Points on a hilly landscape, in no order, each with its height.
A ball rolls from a point to the lowest of its 2 nearest points, and stops where none of them is lower. Distance is the straight distance between rows; heights are no part of it.
rezu (h 40.3): [108 156 132 111 143 139 122  97 153 128 134 154 130 114 121 130 117 138
 139 142 102  85  97]
dak (h 30.6): [154 139 149 126 118 116 122 107  59 134 157 100 137  74 125 124 120 156
 123 157 130 106 134]
negis (h 42.1): [148 116 145 111 134 164  54  87  61 142 177 110 154  86 151 143 103 129
 159 139  95  75 135]
pabar (h 13.2): [ 87 145 100 131 124 154 153  98 163 131 145 108  91 126 133 115 135 196
 137 154 157 103 144]
vib (h 29.4): [128 140 130 167 152 181 158 121 125  99 139 158 115 104 130 105 129 141
 124 174 141 121 140]
Dip (h 51.1): [159 128 132 136 119  81  95 142 184  99  61 135 173 173 117 147 123  82
 148  70 108 141 104]
Sab (h 33.6): [ 85 162 170 140 180 101 134 162 210 154 147 168 125 167  96 156  92 123
 127 127 150 176 159]
ziv (h 34.1): [143 133 137 176 134 146 180 157 150 116 138 128 126 144 109 119 179  99
 127 140 126 168 152]
gaguf (h 31.6): [109 113  55  67 162 165 171 174 125 113 132  86 103 117 179 107 148 174
 105 136 155 169 166]
dep (h 48.0): [136 112 110 124  91 125 123 101 146 126 126 102 118 129 136 134 177  93
 140 120  89 133  78]
Veg (h 43.0): [ 97 176 132 156 152 154 140 104 140 104 143 169  87 134 137 104  66 200
 100 149 196 133 148]
gub (h 25.8): [150 168 137 137 167 135 184 127 111 123 179 106 126  77 124 107 151 148
  84 190 136 154 124]
pabag (h 57.1): [105  67  99  91 122 182 126 152 131 141 153  88  93 120 147 155 185  95
 150 154  91 160 117]
Detir (h 24.0): [150 127 135 162  96 151 149 119  52 107 156  97 128  79 142 108 160 173
 120 158 141 119 150]
Diz (h 40.0): [148 129 157 147 166 141 126 185 142 104 107 198 157 138 100 145 104  53
 153 119 120 133 158]
Zolup (h 44.7): [ 93 176 144 158 161 145 118  98 167  95 143 188  64 172 135 115  90 178
 111 149 201 122 161]
mifu (h 49.5): [ 75 147 143 153 135 120 109 111 231 140 123 155 119 183  99 151 118 124
 152 104  98 126 118]
mut (h 46.6): [144 112 105 134  81 128 135 107 111 124 140 109 117 105 139 126 185 105
 146 149  96 120 105]
Patez (h 38.8): [111 149 152 141 142 181 117 134  98 116 144 130 124  90 136 120  73 192
 119 156 156  87 151]
rab (h 18.8): [136 131 136 176  86 154 141 129  44 117 162  67 126  90 130 119 169 190
 134 122 150 108 161]
duz (h 24.1): [124 122 113 176  89 144 159 115 133 108 104 144 107 144 123  94 147 160
 131 128 161 117 150]
digo (h 46.8): [146 156 147 161 131 111 136 105 141 102  90 169 158 146 106 115 122  97
 131 114 102 111 111]
tora (h 65.0): [112  84  92 119 136 153 155 183 130 133  90 103 118 172 107 127 168  92
  98 122 143 207 173]
Gaset (h 38.3): [160 127 153 183  92 126 160 173 120 107 117 130 145 150 108 137 176  66
 139 134 116 187 171]
nuker (h 56.8): [163 153 133 103 138  34 137 110 157 131  95 109 155 144 125 129 132 116
 110  79 121 145  66]
Gepu (h 37.0): [173 158 161 177 110  96 120  98 133 105 115 117 168 143 106 129 179  85
 140 102  81 160  87]
niv (h 65.9): [140 101  92 123 133 121 168 189 126 126  81 119 122 172 119 102 142  93
 100 121 177 178 177]
bet (h 42.5): [168  88 115  96 153 119 101 157 105 134 138 161 123  97 153 146 143  51
 145 140 112 134 109]
rirof (h 52.6): [153  96 126 107 125  87  96 157 171 119  78 124 161 174 121 158 123  63
 142  67  96 162 104]
boket (h 46.9): [119 120 114 151  73 173 108  68 132  95 117 136 136 114 132 135 139 142
 161 127  84  60 106]
lov (h 40.9): [ 98 165 145 148 148 170 131 144 100 123 144 144 107 105 132 114  63 211
 102 152 195 121 157]
Vafe (h 46.2): [ 82 150 119 155 130 137 118  97 191 124 128 174  74 172 119 114 107 151
 129 136 169 102 145]
rivi (h 27.1): [155  97 122 128 100 153  93 113  39 151 179  58 131 107 153 134 162 147
 160 113 137  94 163]
litez (h 32.9): [107 185 173  92 172 100 118 122 101 146 133 153 140 106 115 119  54 159
  93 180 134 103 104]
Fazaf (h 48.2): [182 142 147 165 115 130  96  91  79 103 132 159 147 100 134 121 161  72
 139 146  84 133  84]
Beku (h 29.6): [127 162 160 101 115  75 110  83  90 162 159  58 158 104 123 133  96 183
 105 108 126 100 110]
nifog (h 15.5): [144 132 120 182  58 105 151 107 144 112  86 122 136 171 110 102 174 106
 124  99 110 135 136]
Vef (h 48.8): [114 103 108 120 122 136 114 146 188 134  88 161 132 172 120 141 116  88
 141 102 113 116 127]
Pafam (h 27.2): [140 140 126 191  99 123 167 111 145 109  99 149 121 162 103  89 145 130
 121 121 148 127 155]
rufa (h 38.1): [150  99 113  92 120 145  66  92  94 128 146 122 145  83 166 145 123 102
 175 133 103  78 119]
galem (h 14.7): [130 182 132 111 199 145 183 145 138 122 171 140 115  92 137 114 108 151
  72 184 165 148 132]
sumu (h 29.7): [138 135 144 192 166 186 191 164 152 110 175 139 132 127 122 131 159 109
 126 153 126 191 148]
rige (h 55.6): [ 89 135 108  79 151  91 151 153 175 164 119 135 112 141 123 135 106 125
 108 131 156 123 117]
linok (h 49.7): [147  85 146 114 140  93 144 156 135 164 148 108 137 143 113 155 161  74
 123 108  93 206 113]
kov (h 58.1): [188 117 120 109 109  51 102 102 131 124  82 110 158 143 149 122 126 102
 123  80 145 130  65]
zife (h 35.0): [114 159 145 166 126 154 141  90 129 112 127 154 126 118 103 104 128 153
 122 163 109  93 116]
nuvun (h 29.1): [104 160 135 139 192 135 168 170 188 145 161 146 106 156 116 136 103 130
 103 132 171 188 152]
dobog (h 33.4): [116 107  85  66 137 142 161 154 100 131 140  68 108 111 170 118 146 186
 119 138 166 138 174]
meka (h 24.7): [121 163 140 160 199 164 194 169 171 134 180 146 118 124 132 131 129 123
 107 147 141 185 141]
Mepe (h 49.6): [126 134 135 153 102 175  93  67 127  85 112 152 145 104 121 125 132 126
 155 147  72  64  83]
vuveb (h 34.0): [151 153 165 133 106  97 109  98  52 156 159  57 143  97 109 125 114 174
 106 115 123 107 122]
Bivip (h 50.3): [ 93  75  90 100 128 150 114 164 167 141  73 139 122 176 115 145 125  81
 120 102 114 147 140]
niz (h 61.1): [ 85  46 122 107 137 177 137 146 133 156 142 102 120 151 127 166 169  85
 129 132  91 202 131]
soteb (h 29.9): [155  72 102 102  99 128 128 183  49 117 118 101 117 108 157 124 135 166
 131 110 178 131 168]
fakub (h 35.6): [130 143 156 121 142 162 123 117  77 115 165 117 132  81 132 123  98 170
 123 178 118  90 145]
ruzi (h 47.3): [ 90 137 120 146 141 143 130 124 199 135 119 175 102 168 112 123 114 121
 137 125 135 111 136]
Lila (h 22.2): [156  98 110 153  52  94 140 111 107 116  72 119 134 159 136 106 156 114
 118  86 136 131 119]
loz (h 27.0): [ 91 127  72  92 169 170 167 157 170 131 134 105  81 140 153 114 136 160
 110 144 171 172 154]
mil (h 46.7): [107 128 109  63 131 124 132 105 121 148 159  90 124 104 146 140 127 148
 146 146 123  84 147]
Duman (h 40.5): [163 122 160 164  92 145  63 112  41 105 113 141 139  84 126 120  93 143
 134 126  92  92  99]
nosil (h 23.6): [135 128 141 142 117 151 120 124  36 149 183  46 125 110 131 127 155 172
 128 103 149  94 166]
fod (h 44.5): [164  93 111 101 143 113  90 156 115 163 160 136 121 104 152 145 156  57
 149 138  96 172  90]
bot (h 25.0): [151  80 106 133  67 101 138 136  81 121  81 124 129 137 138 114 139 134
 119  93 146 118 132]
vesi (h 49.2): [185 127 145 165 123 116 113 139  97 119 132 156 149 122 138 127 176  34
 146 123  93 161 113]
Gam (h 31.5): [124  92 104  72 127 134 132 174  73 127 137  84 120 107 162 123 120 179
 129 110 171 122 177]
dizun (h 36.4): [110 154 168 131 181 100 123 186 196 147 129 182 148 151  92 162  80  97
 140 120 135 168 161]
murut (h 43.3): [126 114 121 132  87 158 125  94  99 113 147 114 126  90 138 125 160 137
 161 155 101  84 125]
kadog (h 27.5): [104  96 108 190  76 148 119 111 137 119  69 167  94 173 118 101 122 163
 140  91 167  98 157]
Gim (h 23.2): [136 156 134  62 124  58 120  76 115 151 141  74 152 100 133 132 114 157
 121 116 116 103  87]
depef (h 23.9): [114 181 145 151 194 183 156 134 141 105 160 174 114 108 127 111  97 144
 105 184 145 134 131]
depe (h 40.8): [ 76 186 160 133 160 177 105 100 142 124 142 180 114 134 118 113  48 175
 122 195 139  88 120]
Moguk (h 19.7): [ 95 137 116 167 102 149 157 103 142 124 121 127  88 134 122  98 126 209
 127 136 178 111 151]
des (h 45.0): [181 134 151 155 124 138  75  88  62  87 114 156 157  93 140 114 119 103
 136 148  79 112  79]
dodi (h 56.3): [ 92 143 111  44 149  55 147 150 165 175 119 123 125 134 133 146 101 133
  88 123 151 121 102]
Buvil (h 27.4): [144  63  87 110  67 124 127 141  69 120  84 108 112 121 152 125 144 139
 130 112 155 127 154]
tusol (h 47.2): [171 106 141 134 133  92 115 152 108 152 149 128 140 131 131 137 173  51
 135 117  94 192 104]
zuna (h 44.0): [132 139 128 132 118 119 129 100 158 109 114 146 135 129 121 129 144 107
 134 110  94 108  87]
kodad (h 52.5): [123 117 162 111 169 101 161 151 153 162 167 127 133 121 111 152 150 105
 115 127 106 170  97]
kifu (h 54.3): [116 146 139  98 164 106 162 142 163 157 146 131 116 120 106 140 139 120
 107 139 126 139 102]
Fepip (h 51.9): [ 77 133 146 132 148  94 106 135 233 156 117 139 144 195 101 160 102 137
 146  88 101 160 125]
gudi (h 43.8): [ 99 144 122  86 126 125 119  93 160 147 149 105 129 107 131 141 126 144
 142 138 106  73 103]
bovi (h 52.9): [ 89  92  83  67 130 177 135 137 152 142 152  59  99 119 141 149 175 133
 149 161 112 130 131]
Tuk (h 21.8): [ 78 142  83  99 147 153 158 128 192 141 148 109  78 144 136 119 134 167
 120 147 157 143 133]
Padev (h 21.0): [163 138 135  63 151  57  98 122  90 152 121 135 150  92 148 140  82 117
 109 120 142 119  92]
nuler (h 32.8): [135 108 135 184  69 130 109  91 116  89  79 163 151 135 126 122 110 144
 133  81 122  79 105]
luzev (h 41.1): [167 103 135 126 162 139 114 172 106 111 120 197 141 125 134 139 122  31
 149 128 116 124 137]
Bunuv (h 14.6): [136 134 128  33 145  64 107 115 118 159 147 100 148  96 153 151  91 129
 124 113 132  98 108]
Por (h 37.4): [ 83 190 168 113 163 133 112 121 118 140 134 167 133 126 123 111  35 185
 102 189 135  95 102]
gite (h 26.7): [138 154 159  74 176  79 114 133  91 137 128 161 147  81 130 134  71 132
  92 151 136 111 101]
Visel (h 55.5): [127 145 127 104 132  50 141 122 181 150  84 130 153 167 107 124 113 126
  97  83 139 122  99]
Dami (h 33.8): [160  74  83  97  73 146  63 100  71 136 145 103 137 102 178 139 143 110
 184 125 107  98 134]
sur (h 38.2): [124 118 167 124 169 110 126 195 167 139 131 182 152 141  98 162  92  82
 154 112 111 166 155]
nupa (h 54.2): [103 149 118 132 130  66 117 136 219 147  86 134 133 193 100 132 103 125
 109  85 131 145 142]
pob (h 30.2): [155  77 108 126  72 148  74 115  45 148 145  82 131 106 167 135 151 134
 172 107 126 100 149]
bizo (h 63.9): [ 94  79 103 115 148 171 157 172 148 142 122 103 105 161 116 143 158 104
 103 126 137 205 149]
kiko (h 26.5): [150 155 141 189  91  81 150 111 167 116 101 104 155 166  91 123 172 101
 134  92  89 160 114]
Luv (h 48.9): [158 155 148 161 127  83 114 135 155  98  79 166 171 156 102 120 110  92
 135  92 103 132 130]
paseg (h 30.1): [134 106 118 199  59 131 118 102 141  99  62 168 137 170 121 109 127 146
 135  81 140  89 134]
Vuviz (h 37.1): [146 126 149 183  75 145  95 116  60 104  97 145 136 101 111 118 105 150
 121 109 114  90 101]
genu (h 49.4): [ 90 104  92  45 143 169 136 127 133 146 163  56 106 117 158 141 150 148
 159 151 126  97 161]

Two balls start at each pair of points below. Name the first point that both come to, or write never.
des, bet: never
Bivip, Visel: ruzi
mifu, rirof: ruzi

Call two points neighbours if one is among the 2 nearest of the other. Go from one point of each pair to the other, from neighbour to neighbour, staying as low as possible. Name the highest point that can't be avoided.
nifog, pabar: Pafam
tusol, nifog: vesi
dak, Bunuv: vuveb
galem, murut: dep

Write out the way that a ball takes from each point below.
dobog: Gam > soteb > Buvil > bot > Lila > nifog
nuker: Visel > nupa > Fepip > mifu > ruzi > Vafe > Zolup > Veg > lov > Patez > fakub > dak
Fazaf: des > Duman > Vuviz > nuler > paseg > kadog > duz > Moguk > pabar
tora: bizo > niz > pabag > bovi > genu > mil > gudi > rezu
